Each scene shows the same named points in several views. A view is turned or mirrored, shifted and resized as a whole, has a little noise and may leave points out.

Scene 1
View 1
<46>: [ 19  13  -5 -11 -23  29 -54  45   7  51  11 -12  -3 -29   6   7 -15  17
   4  40  -7  24   2   3   6 -13  -1  18  24 -20 -24 -13  10 -18 -30  -6
 -35 -15 -15  23  -5 -39 -15   5 -12 -13  13  -9 -47   3  17  -7 -19 -26
  -7  33 -19  40  13   0 -20   0  24  51 -37  -9  29  -8  -4   8  -7   6]
<67>: [ 11 -11  -4 -11 -11  16  -8  17  22  -1  18 -14   8 -12  15  11 -14  32
  -6   1  -1   2  17  -5 -15  21   1  17   8  -9  -9 -11 -17  -3  11   5
 -15  19   2  16  -5 -12 -10  -9   5  -5 -10   4  -4  -5  -2 -14   1  -6
  -1  19 -25  -8 -25 -21   9  -5  15  20 -13 -10  15   5 -23  19   4   8]
<61>: [ 29  -4   8  -7  -7  22 -38  36  18  31  11 -20 -10 -21  17   8 -14  41
  -1  23 -13  26  -2  -4   3  -3  13  13  12  -1 -15  -6   0 -17 -10   1
 -30   0  -6  25  -6 -31  -9   3 -14 -11   4  -8 -23 -11   1 -24 -17  -9
  -1   8 -20  13 -10   3  -7   6  27  57 -18 -14  34  -2 -31  -1  16  14]
<107>: [ 19  -6   2  -5 -10  15 -15  23  17   5  14 -15   3 -15  16   9 -13  32
   0  10   0  12  10  -1  -7  11   1  14  10  -4 -15  -9 -11  -7   4  -1
 -20  15  -1  22  -5 -16  -9  -5   1  -7  -5   5  -9 -11  -1 -22  -7 -11
  -2  16 -23  -5 -21 -13   8  -5  14  27 -15 -15  20   4 -23  11   6   9]
<204>: [ 25   2   7   3 -11  -4 -10  48 -28   8   4  -9  15 -11  14   5  -2   9
 -15  -6  27  31  10  26   5  11  -8   2  18  -2  -5  -7  12 -22 -19 -18
  -9  -2 -26  33 -25 -30  13  11 -20   5  -4   0 -51   5 -17  -9 -44   4
   4  10 -12  -3  18   7  15 -17 -15 -32 -30  26   8  -7 -18 -69 -13 -13]
<150>: [  9  -9  -1  -4 -21  -2  11  30 -13 -18  22  -1  32  -3  21  11  -4   4
  -7  -4  18   4  29  19 -17  17 -10  12  20 -11 -18 -15 -14  -2  -1 -20
   1  13  -8  19 -17  -9   5   7   9   2 -11  10 -18  -5 -12  -3 -14  -6
  -6  24 -20 -20  -7 -17  22 -26 -16 -39 -24  11   1   2  -7 -15 -15  -5]
<55>: [ 17  -8   2  -3 -13  17 -15  29   9   8  16 -13   7 -16  15   9 -12  24
  -2   9   1  11  12   2  -7  11   1  12  13  -8 -19 -13  -5  -6  -1  -4
 -14  10  -5  17  -9 -19  -4  -2  -2  -3  -3   4 -18  -7  -1 -15 -12  -6
  -3  17 -19  -2 -14  -9   3  -5  11  17 -18  -7  16   4 -20   1   3   5]
<167>: [  1   6 -21 -13 -32   6  -8  32 -19   0  12   1  24 -18   1   9 -17  -8
 -15  -2  36  -8  16  14 -12  21 -24  17  15 -28  -2 -12  -5  -6 -10 -14
 -10   6 -16  22 -22 -15   0  -6  -2   2  -9   6 -42  21  -1   1 -21  -1
   2  44 -20   7  13 -23  13 -12 -16 -36 -31  11   5   0   4 -16 -35 -13]
<134>: [ 17  -8   7  -5  -4  23 -13  25  24   9   8 -24 -12 -22   5   1 -16  51
 -11  -5   5  13  -1 -14   0  20   7  13  -2   8   5   0  -1 -11  16  16
 -19  19   3  30  -7 -21  -8 -19 -14  -5 -13  -6  -9   0  -6 -29 -12   8
   9   4 -25  -6 -23 -10  11  12  25  43  -7 -11  30   7 -41  -6  15   9]
<82>: [  2   1 -16 -15 -27  14  -4  27 -11  -3  12  -7  17 -16   0   8 -18   9
 -16  -9  29 -11  20   2 -12  27 -23  11  10 -19   3 -10  -7  -2   1  -4
 -11  12 -11  24 -15 -10  -3 -15  -4   3 -14   2 -29  21  -3  -5 -14   4
   4  38 -27   1   1 -25  15  -6  -8 -24 -23   7   6   2  -7 -11 -23  -7]
<222>: [ 30 -12  17  12   3  -6   2  36  -6 -11  12 -13  10  -5  24   9   3  33
  -9 -12  12  39  11  21  -1  13   6   1  13  15 -12  -4   1 -22   0 -14
  -5  10 -12  28 -19 -29  13  15 -10   0  -9   6 -19 -19 -27 -23 -33   7
   3 -10 -16 -30 -12   8  24 -15  -8 -15 -12  11   6   0 -35 -58   9   0]
<125>: [ 24  -1   5  -2 -10  13 -19  39   6  19   9 -15   1 -19  14   7 -11  28
  -6   8   6  22   4   3   2   8   2  15  13  -1 -11  -7   7 -16  -9   2
 -17   4 -11  26  -9 -26   1  -3 -13  -3  -4  -1 -31  -2  -3 -17 -25  -1
   1  11 -17   5  -2  -1   4   0  11  21 -19  -3  20  -2 -24 -21   4   4]
<120>: [ 10 -10   0  -6 -10  13   6  20   9 -12  10 -15  10 -11   4   7 -16  35
 -16 -14  18  -4  11  -5  -7  30  -5  12   4  -3   5  -2  -8  -1  13   5
  -9  22  -2  23 -13  -6   1 -14  -5  -4 -19   7 -10   4  -9 -18  -8   9
   6  18 -28 -16 -17 -19  19   1   6   1 -11  -3  14   6 -27 -10   0   1]
View 2
<82>: [  2  14  -2  -8 -17  -3   2  -3  -5 -23   8  13   7   4  13   8  -4  23
   1  16  14 -11  14   5  11 -12  -9   9   8  -3  -5 -14 -12  12  10   6
 -18  21  23   6  -3  -8  -1 -15  13   5  11   1  13  -7  -9 -21   4   5
 -10  -5   4 -15   3  -3  -4  17  -9 -14   4  11  11   6 -14  -3  -6  -4]
<46>: [ 19  -2  34 -15   2  -2 -18 -21  15 -31  -7  18   8   6 -20  34  -9  16
  -6  15  20 -10  -4  19  10 -22 -10  14 -11 -18  -2  -4 -12   5   8   5
  10  17  18 -20 -30 -14 -19 -19  25 -38  50  11  13 -22  16  26   3  -4
 -13 -35  39  -6  13  19  11   9   7  10   0  33  11  -9 -18  17  -1   5]
<120>: [  2  19  -4  -6  -5   3   2  -8  -5  -9   9   6  10  10   1  -3   5   6
  -1   9  15 -10   8   4   6  -3   1   5   4  -3 -13 -14  -5   7  10   2
  -3   3  12   7  -4   1  -5  -7   2  -2  -1   5  11  -8  -9 -24   2   4
  -2  -1  -7 -12   9   3 -10  -1  -3  -9  11  15  -5   4   4  -6  -5  -3]
<134>: [  0  23   2  -8  14   9  -7 -15   3  -6   4   3  12  21 -16  -9  13  -3
  -8   9  24 -12   0  14   1  -9  -3   4   0  -8  -8 -13  -6   8  11   4
  21  -2  12  -3 -16   4 -14  -1  -2 -22  10  13   6 -14   9  -7   4  -7
   3  -5  -2 -10  20  19 -11 -18  10  -1  11  27 -16   2   7   2  -5  -1]
<167>: [  9   5   1 -10 -27  -8   5   2   0 -30   7  15   4  -4  16  19 -16  29
   3  20  13 -13  16   5  15 -14 -17   7  10  -6  -4 -13 -15  11  12   4
 -30  26  30   2   1 -11  -1 -19  15   7  18  -7  11  -5 -10 -14   5  11
 -11 -10  11 -17  -5  -5   4  27 -13 -13   0   6  18   1 -26  -2  -4  -7]
<67>: [  1  16   8  -3  -3   0  -1 -13   1  -3   8  10  12  13 -11   1   8   6
  -1   2   8  -3   2   3   7  -6  11   7  -5  -3 -16  -7  -2   8   4   0
   5  -4   9  10 -19  -5 -11  -9   9  -8   9  19  19 -17 -10 -17   4   1
  -9  -9   3  -5  19   6  -4  -4   3  -6  11  18   1  -5   2   1   0   6]
<125>: [ 15   9  16  -9   3   6  -6 -10   8 -15   1   5   6   8 -13   7  -4   5
  -3  13  25 -14   0  12  10  -5 -11   2  -1 -12  -9 -11 -10   0  11   6
   9   7  15 -11 -13  -4 -13 -13  -2 -27  22   0   6  -9   6   6   7  -3
   2 -15  14  -8  11   8   2  -1   6   1  12  15  -2 -11  -6   3  -8  -4]
<61>: [ 11   8  27  -8  14   5 -14 -19  13 -13  -2   5   7  14 -24  11   4   1
 -10  10  22 -10  -7  13   5 -11  -2   7 -10 -16  -8  -4  -6   1   9   5
  21  -1  10 -13 -27  -6 -19 -10   9 -36  28  13   8 -18   6  15   1  -8
  -1 -24  18  -5  20  19   1 -10  11   8  12  29  -4 -12   0  11  -1   3]
<55>: [ 11  11  15  -5  -3  -1  -5 -11   2 -10   4   9  11   9 -10   8   1   9
  -2   9  15 -10   0   7  11  -6   5   6  -6  -7 -14  -9  -3  -2   6   4
   1   1  12   0 -15  -6 -14 -14   4 -14  17   8  12 -12  -6  -4   4   2
  -8 -15  11  -8  12   4  -1   1   2  -1  13  15   6 -10  -3   0  -3   6]
<204>: [ 27   6   6 -13 -14   5   4  11   6 -26   7   4  -1  -5   9   5 -24  18
   3  25  23 -28  11   3  22   3 -27  -4  11 -14  -1 -19 -14   0  17  12
 -20  22  28 -15  15  -5   1 -17 -14  -8  10 -30  -5   4  -2  -1  14   4
   7  -4   4 -17  -8  -9   5  18  -7 -14   9  -5   8 -16 -18  -9 -20 -21]
<150>: [ 18   9   9  -5 -20  -4   5   4  -2 -12  10  12   8  -1   9   6 -10  17
   6   9   8 -14   8  -4  22   0   2   3   1  -5 -16  -8  -4  -1   5   3
 -26   6  14   9   2  -6  -3 -19  -2   6   3  -7  12  -1 -25 -17   4   9
  -6  -9   4  -7  -1 -16   3  15  -9 -10  14  -4  21 -17 -10 -15  -9  -6]
View 3
<222>: [-31  11  12   0  51   1   7  11   7 -37 -11 -23   9 -11   8  10  -1   1
  24  21   7   3   8  14  18   8  25   0 -33  -6  11 -16 -16  -5 -16 -49
  18 -22  25  34  28 -18  30 -16  27 -12 -15  -8   1 -20   5 -39 -24 -11
 -15   4  -6 -13  -2  -1 -13   5  -9  -3   7 -33   8  -3   5  -1  42 -23]
<82>: [ -8  19   8 -14   7   1  -1  14  39   3   4  -2   8  14  -6   0  24  31
   2  -4  20  -7  -4  24   1   1 -12  -7 -14   9  -3 -18   5   3 -10 -34
   1  13  32  29   7 -24  23 -12  20   0  20   6 -21  -9  -6  10  -1 -29
  -7  12  -1  -9 -19   4 -25  -8  -2 -16   4  -8 -16 -15   0   8  13 -29]
<167>: [-13  22  20 -11   9  -2  -6   9  43  -3  17  11   7  15 -16   1  36  41
  13 -11  15 -21  -7  18  -3   8   4   3  -8   7 -10 -11   7   4 -15 -49
  -5  13  37  29  12 -28  23 -14  20   3  29   2 -30  -9  -8   9  -5 -29
  -4   8  -4  -6 -21  14 -19   4   2 -14   3 -13 -17 -16  -6  13  14 -34]
<150>: [  2  27  -1  -1  26  -2   0  16  15 -24  15 -12  17  11 -24   7  11  27
   5  -8   9  -5   2   9  15  14  -1 -11 -18   8   7 -17  -4  -8 -18 -52
   4   4  34  25  17 -24  22 -12  26 -10  21  -5 -23 -12   2 -12 -11 -22
  -2   6 -14  -9 -27   7 -30  10 -10  -7   2 -16  -1 -17   4  11  25 -18]
<125>: [-29   6  15   0  28  -1   1   4  17  -3 -25 -11   4  -7  16  -5  17   4
  13  18  22 -15  -3  10   0   2   4  -2 -26  11  -9  -9 -15  10 -17 -16
  28  -3  12  40  17 -14  23 -12  11 -10 -13   8   4   3  -6 -13   0 -13
 -10  -1  -1  -6  -2  13   4 -10  -2 -11   3 -27   2  -5   7  -1  27 -23]
<46>: [-28   5  20  12  20 -15 -10   0  24  21 -36   7   5  -6  10 -16  43   9
   6  17  35 -43 -33  -7 -27   5  -4   4 -12  27 -37  -1 -22  32 -26   8
  32   3   8  50   5 -11   7  -5  -9  -8  -6  19  10  29 -18   2  29  -3
   0 -22   0   0   1  46  36   4  10 -24 -10 -27   2   3   3   5  21 -28]
<67>: [  7  14 -15   8  19  -2   5  18   8  -1 -28 -25  12  11  -4  -4   2   9
  -6   9  24  -2   3  12   9  -1 -28 -23 -20  21   3 -18 -13   3  -9  -5
  27   7   9  39   4   0  17 -14  10 -16  -3   8   4  13  -8   1   6 -23
   0  -1  -4  -6 -11  -3 -19 -16 -10 -10   0  -6   2  -9  18   1  22 -12]
<61>: [-26   1   4  15  27  -7  -2   4   7  10 -44 -15   6 -10  21 -10  16  -5
   4  26  29 -17 -12   2  -9  -6  -5  -6 -27  18 -21  -7 -24  22 -17  11
  43  -7  -3  51  10  -2  16 -10  -4 -14 -25  13  21  20 -14 -10  19  -3
  -6 -14   3  -7   7  16  20 -12   3 -17  -3 -25   9   2  15  -3  32 -20]
<107>: [ -3  13  -8  10  26  -4   0  16   3   2 -27 -24  12   4   2  -4   6   2
  -3  17  23  -6   0   5   5  -1 -22 -20 -24  16  -4 -16 -20   5 -16  -5
  29   4   5  39   6  -5  17  -8   8 -18  -9   5   8  12  -8  -4  14 -18
  -3  -3  -7  -6  -9   5  -5  -9  -7 -11   2 -16   9  -3  16   4  24 -15]
<204>: [-49  11  30  -9  37  -3   1   3  34 -22   2   5   2 -10   8  12  27  17
  29   8  13 -22  -7  17  -1  11  36  15 -23  -6  -1  -8  -7   3 -21 -60
   4 -13  37  34  27 -34  31 -15  25   5   4  -6 -18 -24   3 -28 -19 -10
 -15   1  -2 -11  -2  19   2  14   4  -9   6 -35  -3  -3  -7   7  33 -33]
View 4
<222>: [-11  29 -59 -30 -17  -2  30 -14  25  33   2  27  48   1 -23  -7 -10 -25
   5 -23   6  24 -12   4  23 -18   3  -4 -43  22   2  -3 -36   4 -13   9
  12 -26  -8 -11  12   7   2 -24 -42 -31  28 -24  -2  10  34 -18 -12  38
  12  19  -7  39  -9  -2  -1  38  -1  14   6  10   9 -20 -11  -2  45   3]
<120>: [ 11  11 -22 -13  -9 -10  29  -9 -10  26  27   3   2 -16  -5  -9  -1 -15
   0   0   3  14 -11  -7  -9  -4  -2 -23 -33   7  12 -11  -5  13  -1  -6
  -5  10 -15  21   2   7  11   0  -3 -24   5 -24   3 -10  19   5 -29  16
  -8  -4  -2  12 -10   1  -8  17  -5  12   0  -2  10  10  -5   4  28  12]
<150>: [  0  36 -15  -6 -17  21  33  17   7  14  34 -17  44  -2 -19  -8   1 -14
   8 -10  -3  27  -6  11   2  -5  30  16  -9  14  30 -21 -12   3 -10  10
  17  -2 -12  -2  17 -12   6 -17 -19 -23  20 -21  -8   3  42   5 -19  31
   6 -21   8   0  -4   2   1  21  10 -11   4   0  -2   6  -3   9  35   3]
<82>: [ -1  14 -12  -4 -11   9  33   6  -6   6  47  -9  25  -3   6  -5  -6 -20
   1   7  -6  16  18  -3  -6  -9  31  -3  -2   5  22 -27   7  12 -10  -1
  -4  23 -13   9  21  -2   7  -7   7 -21   3 -20  -9  -9  15  -3 -34  10
  -3 -17  14  -1  -9   0 -13   8   8 -14  10  25   7  23  -5  23  32   2]
<67>: [ 26  17 -13  -4 -16 -12  16 -17 -10  25  14  -3 -13 -24  10 -10  -1  -7
   7   4   3   6 -22  -5 -27   9  -3 -19 -28  -3  16 -12  -1  14  15 -15
  -5   1 -20  20  12   3  23 -13  -9  -7   1 -15  -3 -17  26   5  -5  11
   0  -4   0  13 -18 -19  -6  11 -11  12   1 -11   5   7   1  -7   6  24]
<125>: [  4  15 -33 -18 -17 -24  16 -34  20  24  13  23   4 -21   4  -1 -11 -24
  13   4   9  -1   7  -5   1  -2   8 -18 -20   4   0 -16  -7  13   8  -3
  -4  -5 -10 -11  25   9  18 -37 -18  -7   4 -17  -9  -5   5 -27  -3  10
  17  20  10  41 -12 -18 -12  25 -10   8  10  17   3 -11  -8   3  14  10]
<204>: [-26  24 -51 -24 -11   3  39 -13  31  10  31  21  61   4 -11   3 -22 -36
  11 -12  -1  12  27  10  28 -24  37   8 -13  23   1 -22 -18   8 -16  20
   7  -3  -9 -31  31  -3  -2 -36 -29 -32  25 -24 -20  16   9 -40 -21  21
  22  14  13  42   2   0 -10  33  11 -11  17  37  11 -12 -14  19  48 -11]
<107>: [ 26  21 -25 -13 -18 -22  16 -35   2  39  -4  14 -12 -26   4  -5   0  -9
   9   2  14   5 -23   0 -14   3 -14 -22 -32  -2   6  -7  -6  13  16 -13
   0 -14 -14  11  13  12  23 -26 -24  -6   3 -17  -3  -8  22  -6   6  17
  11  12  -7  31 -19 -22  -8  16 -18  24   3 -11   9  -8   1 -11   9  23]
<134>: [ 21   1 -33 -18  -6 -42  12 -43  -6  38   4  30 -24 -28   7 -10  -7 -18
   1   8  13  -3 -18 -13 -12  -3 -24 -41 -46   4  -7  -3  -6  19  14 -19
 -19   2 -13  21   7  25  20 -19 -11 -10  -4 -21   1 -13   0  -5 -11   3
  -1  22  -9  37 -22 -18 -12  18 -18  27   4   3  15  -4  -6  -2  15  23]
<55>: [ 15  22 -20  -9 -18  -9  16 -24   6  22  13   6  -3 -18   3  -7   0 -11
  12   5  -1   6  -9  -3  -9   5   6  -7 -13  -1  13 -18   0  15  10  -6
   2  -6 -16   2  21   1  21 -30 -15  -2   4 -17  -5  -7  18  -7  -1  11
  12   3   4  27 -14 -15  -9  19 -11   8   8   3   5  -2   1   0  10  21]
<46>: [  5  15  -7   4 -20 -28   6 -52  32   5  21  15 -25 -36  29  12 -25 -21
  29  25   3 -26  28   2 -21  13  29  -8  21 -19  -2 -40  25  20  29 -16
  -4  -4 -10 -33  50  -2  39 -73 -12  15 -15  -8 -26 -11 -14 -39  28 -12
  36  20  31  53 -13 -42 -16  16 -11  -8  21  27   0  -8   2  11 -20  19]

In a view up to two points have been moved. Name them for each view, in the order of its rows, or write none.
view 1 | none
view 2 | <204>
view 3 | none
view 4 | <107>
